Each row is a point on a landscape with many valleys, with its height.
From any point a ball takes the steepest step (drop divided by distance) to one of its 4 nearest points. It stops when none of these is lower. Distance is the straight distance between rows; heights are no part of it.
Daper (h 722): [-37  51  -7  34 -19  -9   6   9]
viz (h 532): [-20  11 -25   1 -30  -2   5   7]
teg (h 354): [ 49 -36 -12 -33 -14  18 -12  -3]
tabep (h 488): [ 19 -30   5 -26  50  10   5 -20]
vef (h 671): [ 35 -37  -6 -39  45  16   8 -16]
gaka (h 697): [ 23 -41   0 -29  67  18  13 -15]
ged (h 280): [-12  23  49  39  21 -21   2  12]
zatot (h 409): [-37  49  12  51  -9 -12   9  27]
pupi (h 361): [-23   6 -12   4 -21  -3  -2   8]
nenu (h 410): [  9 -22  15 -15  51   5   2 -20]
bok (h 210): [ 16 -22  -3 -28  -3   4  -7  -6]
Linun (h 334): [ 48 -39 -17 -32 -29  19  -6   3]
Nonol (h 175): [ 19 -25 -18 -23 -29   6  -6   8]
kono (h 575): [-22  32 -38   6 -37  -8   6   0]
Luk (h 340): [-12   2  26  13   9  -3 -14  -2]
vupe (h 602): [ 33 -32 -10 -41  32  13   1 -16]
Fel (h 414): [  0 -12  18  -4  24  -2  -8 -16]
bere (h 353): [ 10 -24   7 -23  19   2 -14 -14]
los (h 296): [ 23 -30  -1 -31  16   7  -7 -15]
zab (h 114): [-26  22  27  38   1  -9   1  16]
Sines (h 119): [-28  11  13  22  -8  -3  -8   8]
nisim (h 587): [-16  47 -44   9 -45 -13   4  -3]
femu (h 285): [  8   0 -42 -12 -43  -2   6  14]
Gasa (h 262): [-10   4  31  15  19  -5  -5  -3]
nor (h 229): [ 31 -29 -34 -19 -45  16   0  12]
vab (h 845): [  4 -45   9 -16  81  15  24 -13]
Bogu (h 167): [-21  12  30  27   6  -7  -3   8]
rer (h 704): [-33  57 -16  27 -30  -9   5   2]
Figu (h 441): [  7 -15  23   4  67   4  12 -19]
vili (h 82): [ 64 -46 -19 -38  -7  29  -1 -10]
zore (h 66): [-27  12   7  16 -11  -1  -7   7]
Nudid (h 208): [ 69 -49 -19 -32 -23  34  -1  -7]
Seda (h 614): [-25  49 -30  21 -33  -8   9   2]
pak (h 537): [-23  23 -28   5 -29  -5   2   6]
sofo (h 177): [-18  20  42  40   8 -20   0  10]
gov (h 380): [  9 -16   8 -17  33   6  -6 -23]
Liti (h 465): [ -1  -4  30   1  28   0  -9 -20]
limak (h 513): [-20   6 -17  -1 -27   4  -4   7]
pemur (h 418): [ -8  -2  22   3  11   0  -9 -11]
goniz (h 269): [ 35 -36 -12 -33 -16  13 -11  -3]
Fof (h 648): [-35  47   2  44 -14 -13   7  14]
Tun (h 497): [  2  -2  38  16  47  -3   8 -15]
koz (h 252): [-22  41  46  52   8 -33  12  34]
fab (h 822): [ 44 -39 -10 -45  38  22   4 -17]
pim (h 588): [-12  34 -49   2 -46  -9   5  -2]
Kamik (h 413): [ -1  11  47  27  32 -16   3  -2]
pena (h 483): [ -6   6 -38  -9 -40  -1   0  14]
gal (h 159): [-31  23   9  23 -12  -4  -2  12]
fum (h 416): [  9 -17  21  -5  52   2   5 -23]
goneg (h 369): [-33  34 -12  20 -23  -5   1  11]
Megud (h 553): [ 49 -35 -11 -44   8  13  -7  -7]
bovup (h 351): [ -9  16  40  29  23 -11   0   0]
virif (h 195): [ 17 -17 -35 -19 -37   9   0   9]
givir (h 356): [-39  35   6  34 -15  -6   5  17]
Situk (h 257): [ 58 -44 -15 -26 -24  26  -5  -4]
Mes (h 527): [ -8  -6  -6 -13 -14   1 -14   2]
kofa (h 223): [-24  32  42  46  10 -22   8  22]
fale (h 246): [  6 -17   2 -21  -6  -2 -16  -4]
sudad (h 258): [-32  44  35  52  -2 -25  10  34]
pem (h 127): [-25   7   7   4 -14  -1  -7   4]
mifur (h 493): [ -4  -6 -28 -11 -31   1  -2   6]
datak (h 152): [ 15 -16 -11 -25 -22   2 -11   5]
zof (h 218): [ 27 -30  -9 -33 -12  11  -9  -3]
pid (h 507): [-8 -7  8 -8 -4 -4 -9 -4]
Gir (h 476): [-30  22 -18  15 -29  -6  -1   5]
vado (h 291): [-31  46  25  44  -4 -18   6  27]
norek (h 511): [ -1  10 -49  -7 -49  -5   3  10]
luv (h 590): [ -7  44 -57   5 -53 -13   2  -7]
gez (h 820): [  9 -35  11 -17  73  13  19 -23]
Mazif (h 477): [ 28 -30  -1 -34  38   9  -1 -17]
Vaba (h 471): [  0   5  45  21  43  -9   4 -13]

Where does a ball stop that starts at each point below?
gaka: datak
luv: datak
Fel: datak
vupe: datak
givir: zore
Linun: vili
nisim: zore
Gir: zore
